Each row is a point on a landscape with many peaks, with its height.
A climber steps from a point to the highest of its 2 nearest points, and stops where none of them is higher. Distance is the straight distance between rows; heights are no part of it.
<367>: -.16; -.06; -.07; -.16; -.24; .32; -.12; .12; -.03; .07; -.11; .22; -.26; -.07; .48; .08; -.24; .27; .44; .02; .17; .10  h=574
<542>: .07; -.01; -.24; .07; -.13; -.06; -.05; .02; .15; .42; -.21; .09; .05; -.01; .11; -.03; -.27; -.16; -.21; .12; .02; -.14  h=266
<538>: -.07; -.04; .20; .21; -.01; .25; .03; .03; .21; .04; .03; -.18; -.03; -.02; .00; .16; -.49; -.11; .34; -.09; -.10; -.10  h=369
<722>: -.10; -.23; .45; -.23; -.08; .64; -.11; -.11; .04; -.40; -.01; -.30; -.03; -.27; .00; -.40; .08; .21; .51; -.38; .18; .05  h=76
<426>: .20; .11; -.09; .19; -.11; -.65; -.20; .15; -.04; .19; .30; .17; .12; .18; -.13; .35; .51; -.19; .01; .35; -.12; -.05  h=502
<663>: -.06; .13; .40; -.12; -.21; -.03; .08; .19; .12; -.30; -.35; -.31; .17; .23; -.07; -.08; -.24; .07; .11; -.18; -.32; -.14  h=215
<104>: -.10; .17; -.04; .05; -.06; .04; -.21; -.09; .08; -.24; -.20; .02; -.10; .02; .09; -.15; -.10; .07; .00; .13; .04; .15  h=418
<356>: .17; .13; -.17; -.20; -.36; .06; .16; .05; .43; -.04; -.12; -.25; -.08; .06; -.03; .04; -.33; .06; -.06; -.18; -.24; -.11  h=578
<710>: -.20; .04; -.01; .23; -.13; .42; .05; -.13; .06; .34; .08; .13; -.23; .01; .46; .37; -.30; .13; .47; -.02; -.02; .09  h=495
<238>: .06; .04; -.01; .20; .32; -.06; -.13; .05; .04; .13; -.15; -.05; .27; -.04; -.23; .18; -.02; -.14; -.18; .39; .02; -.06  h=349
<705>: .19; .19; .00; .04; -.04; -.27; -.20; .08; -.12; -.01; .04; .05; .04; .20; -.03; .00; .49; -.09; -.28; .50; .03; .00  h=436
<721>: .02; .07; -.09; -.32; -.08; .01; .05; .03; -.38; -.07; -.12; .12; -.13; .02; .34; -.34; -.33; -.04; -.31; .03; .01; -.06  h=356
<442>: -.14; -.23; .22; -.23; -.02; .24; .29; -.10; -.32; -.27; -.22; -.31; .05; .04; -.01; -.27; .09; .47; -.16; -.02; .01; .11  h=182
<588>: -.03; .15; .11; -.12; -.10; -.32; -.23; .25; .25; .01; -.31; -.03; .18; .25; -.22; -.10; -.20; -.23; .06; -.17; -.23; -.14  h=250
<474>: -.07; -.39; -.21; .41; -.14; -.15; -.09; -.37; .49; .14; .21; -.18; .14; -.13; -.36; .31; .14; -.03; -.05; -.24; .14; .10  h=264
<256>: -.20; -.22; -.14; .24; .00; -.62; -.13; -.27; -.10; .29; -.10; .32; -.08; .02; -.13; -.03; .03; -.09; -.27; -.09; -.06; .25  h=563
<273>: .20; -.08; -.02; -.13; -.08; -.21; -.06; .24; .30; .16; -.21; .17; .16; .28; -.38; .13; -.15; -.30; -.34; -.19; -.14; -.03  h=280
<485>: .17; -.10; -.28; .21; -.06; -.77; -.05; -.21; .17; .33; .27; .17; .45; -.06; -.24; .16; .39; -.41; -.55; -.13; .01; -.12  h=177
<677>: -.05; -.22; -.24; .07; .20; .12; -.19; -.10; .15; .24; .04; .20; .19; -.27; -.27; .27; -.13; .11; .02; -.08; .05; .14  h=581
<42>: -.20; .04; .11; -.09; .10; .08; -.09; .11; -.08; -.34; -.13; -.27; -.09; -.21; .06; -.22; -.01; .27; .03; .30; .22; -.08  h=359
<339>: .28; .32; .12; -.27; .21; -.17; .18; .07; -.33; -.24; -.18; -.06; .14; .01; -.12; -.12; .42; .00; -.26; .11; -.04; .01  h=307
<69>: .24; .39; .13; -.37; .19; -.09; .26; .25; -.08; .19; -.24; -.05; .07; .12; -.07; -.51; .03; -.12; -.32; -.13; -.21; .03  h=405
<287>: -.12; -.17; .51; -.29; -.17; .33; .27; .09; -.13; -.16; -.07; -.29; -.07; -.18; .23; -.26; .07; .30; .38; -.20; .27; .12  h=52
<344>: -.13; -.12; .20; .02; .00; .47; -.14; -.16; .23; -.35; .19; -.39; -.30; .11; -.16; -.18; -.14; -.28; .24; -.13; .21; .17  h=126
<81>: -.22; .14; .16; .06; -.11; .22; -.09; .04; .49; -.33; -.15; -.35; -.05; .28; -.32; .03; -.26; .03; .12; -.05; -.13; -.27  h=180
<84>: -.07; -.14; -.25; -.11; .23; .18; .05; .18; -.40; -.16; .02; .31; -.14; -.09; -.07; .28; -.12; .15; -.14; .00; .13; -.06  h=564
<258>: -.10; -.04; .02; .07; .02; .30; .29; -.03; -.25; .32; -.12; -.05; -.14; .04; .17; .13; -.32; .01; .33; .05; .07; -.11  h=427
<519>: -.06; .00; .01; -.10; .22; .41; -.05; -.35; .18; -.53; .20; -.37; -.36; .04; -.18; -.15; .08; .10; .09; .01; -.02; .12  h=109
<534>: .09; .12; .09; .02; .39; .02; -.07; .02; -.18; -.47; .20; -.17; .15; -.31; -.05; -.03; .11; .02; .04; .47; -.01; -.12  h=345
<271>: -.04; .11; -.16; .18; .26; -.41; -.08; -.28; -.11; .16; -.15; .48; -.10; -.10; -.12; -.06; .19; -.01; -.14; .20; -.05; -.09  h=682
<332>: .25; .38; .08; -.22; .19; -.40; .25; .11; -.19; -.10; -.10; -.18; .08; .02; -.07; -.49; .33; -.34; -.55; .11; -.15; -.09  h=351
<645>: .04; -.08; -.34; -.28; .28; -.13; -.16; .03; -.30; -.01; .20; .37; .02; -.06; .06; .29; .18; .06; -.31; .29; .15; -.16  h=613
<201>: .16; .13; .19; .30; -.49; .23; .03; -.03; .47; .14; .26; -.11; -.12; -.12; .24; .43; -.14; -.26; .65; -.30; -.29; -.23  h=422
<203>: -.23; -.30; .24; -.24; .26; .13; .11; .03; -.51; -.43; .12; -.20; -.04; -.02; -.06; -.21; .37; .40; -.19; .19; .25; -.07  h=238
<688>: -.11; .19; .02; -.32; -.24; .34; .33; -.11; -.08; -.01; .10; -.04; -.33; .06; .50; .00; -.15; .31; .42; -.24; .15; .15  h=713
<533>: .16; .02; .16; .18; -.63; .09; -.06; .09; .39; .16; .00; -.11; .09; .04; .17; .50; -.38; -.11; .27; -.26; -.15; -.13  h=374
<70>: .12; -.22; -.08; .08; .20; .33; -.04; .07; .01; -.01; .07; .00; -.12; -.07; -.25; .10; -.27; .01; -.06; -.03; -.10; .05  h=687
<633>: .04; -.04; .19; -.20; -.03; .31; .27; -.18; .06; -.42; -.16; -.44; -.21; .09; -.11; -.23; .02; .25; .14; -.17; .01; .01  h=141
<537>: .10; .16; .13; -.29; -.09; .27; .14; .28; -.40; -.28; -.17; .03; .19; .08; .19; -.15; .05; .18; -.15; -.23; .12; .23  h=301
<655>: -.18; -.18; .02; .42; -.33; -.12; -.08; -.33; .30; .43; .00; .12; .03; -.06; .02; .22; -.16; -.07; .35; -.27; .02; .19  h=368
<475>: .20; .00; -.26; .01; .14; -.54; -.08; .01; -.09; .36; .52; .33; .22; -.05; .02; .20; .63; -.01; .06; .34; .11; .06  h=577
<423>: .11; -.07; -.25; -.34; .16; -.13; -.15; .24; -.32; -.26; .00; .42; .05; .14; .26; -.15; .13; .01; -.33; .07; .31; .05  h=515
<574>: -.17; -.03; -.14; .41; -.17; -.37; -.09; -.08; .18; .07; .01; .28; -.35; -.05; -.22; -.08; -.17; .06; .05; -.07; -.12; .17  h=471
<635>: .11; .17; .17; .22; -.26; .30; .34; .00; .24; .05; .17; -.36; -.31; .12; .52; .31; .09; -.11; .66; -.11; -.32; -.27  h=481
<465>: .07; .00; .06; -.54; -.04; .10; .13; .23; -.50; -.24; -.14; .18; .14; -.23; .19; -.45; .21; .23; -.40; -.06; .13; -.02  h=360
<487>: -.04; -.08; -.29; .24; .46; -.19; -.10; -.13; .03; .13; .38; .19; -.02; .02; -.23; .19; .19; .00; .15; .36; -.13; -.02  h=439
<208>: .00; -.30; -.28; .24; .21; -.53; .02; -.21; .21; .29; .29; .07; .36; .10; -.25; .11; .22; -.04; -.40; -.15; -.23; .02  h=203
<581>: .11; .14; -.10; -.03; -.15; .12; .03; .09; -.08; .38; -.10; .12; -.17; -.20; .29; -.21; -.37; .12; -.09; -.08; -.21; -.17  h=303
<261>: .00; .11; -.12; .18; .25; -.61; -.09; -.10; -.09; .31; .09; .41; .08; -.02; -.17; -.06; .44; -.52; -.25; .13; -.06; .06  h=829
<450>: .03; -.16; .09; .21; -.41; -.05; -.09; .36; .28; .23; .04; -.06; .13; .32; -.05; .31; -.39; -.20; -.05; -.21; -.08; .06  h=325
<416>: -.12; .20; .21; .25; -.32; .44; -.05; -.05; .32; -.27; -.05; -.42; -.37; .15; -.12; -.12; -.12; -.13; .32; -.04; -.10; .04  h=152
<149>: -.28; -.04; .07; .61; -.15; .28; -.07; -.08; .01; .26; .03; .37; -.02; .08; .00; .19; -.33; .02; .34; -.11; -.03; .18  h=428
<209>: .02; .00; .23; .08; -.12; .34; .41; .03; -.02; -.19; .13; -.27; -.38; .09; .36; .11; -.15; .03; .59; -.21; -.05; .04  h=566
<62>: .13; .18; .03; .01; .17; -.32; -.04; .17; .15; .24; -.01; -.01; .39; .26; .00; -.03; .23; -.31; -.36; .32; -.08; -.08  h=381
<229>: .12; -.07; -.16; .00; .38; .01; -.22; .04; .10; -.03; .15; .08; .13; -.32; -.27; .17; .24; .05; .05; .51; .03; -.04  h=392
<83>: .02; .13; .24; -.19; -.31; .11; -.08; .19; .14; -.02; -.23; -.03; -.03; .03; .32; -.15; -.17; .13; .35; -.08; .01; .08  h=492
<257>: -.09; -.15; -.34; .18; .42; .07; -.18; -.38; -.07; .09; .20; .33; .20; -.10; -.16; .43; .11; .23; -.09; .13; .02; -.03  h=503
<315>: -.06; .05; -.02; -.34; .43; -.08; .16; .13; -.71; -.29; -.13; .04; -.03; -.23; .10; -.24; .43; .29; -.19; .07; .18; -.10  h=298
<34>: .16; .18; -.09; -.28; -.13; -.11; .17; .07; .11; .07; -.12; -.37; .11; .15; -.03; -.30; -.28; .00; -.35; .04; -.17; .03  h=482
<10>: -.22; -.29; -.15; .46; -.23; -.44; .10; -.28; .38; .30; -.07; -.10; .04; .01; -.25; .12; -.03; -.01; .05; -.48; .05; .26  h=313
<35>: -.09; -.07; .19; -.06; -.08; .70; -.01; -.32; .07; -.50; -.02; -.28; -.34; -.13; -.05; -.28; -.05; -.15; .40; -.37; .25; -.16  h=100
<74>: -.05; -.05; -.24; .27; .04; -.32; -.23; -.13; .27; .51; .01; .08; .14; -.04; -.14; -.05; .00; -.05; -.34; .01; -.25; -.21  h=234
<524>: .19; -.08; -.09; .00; .16; -.43; -.05; .01; -.23; .26; .26; .54; .24; -.03; .08; .18; .36; -.39; -.30; .21; .28; .08  h=688
<103>: .04; .25; .03; -.12; .27; .15; -.04; .20; -.41; -.13; -.19; -.02; .13; .06; -.02; -.02; .10; .19; -.24; .23; .22; .27  h=259
<138>: -.09; -.17; -.09; -.42; .13; .16; .00; .26; -.57; -.20; .01; .19; .08; -.26; .32; -.24; -.15; .04; -.13; .08; .34; .01  h=429

For each start below, name the point where the climber stops.
<103> => <356>
<62> => <261>
<238> => <70>

Call two points neighbours if one is among the 2 nearest of the other. Go from one point of each pair to the other, from neighbour to neighbour, staying as high as possible. Name the lowest point that can't be avoided.
<70>, <356> => <103>
<70>, <688> => <538>
<70>, <645> => <84>
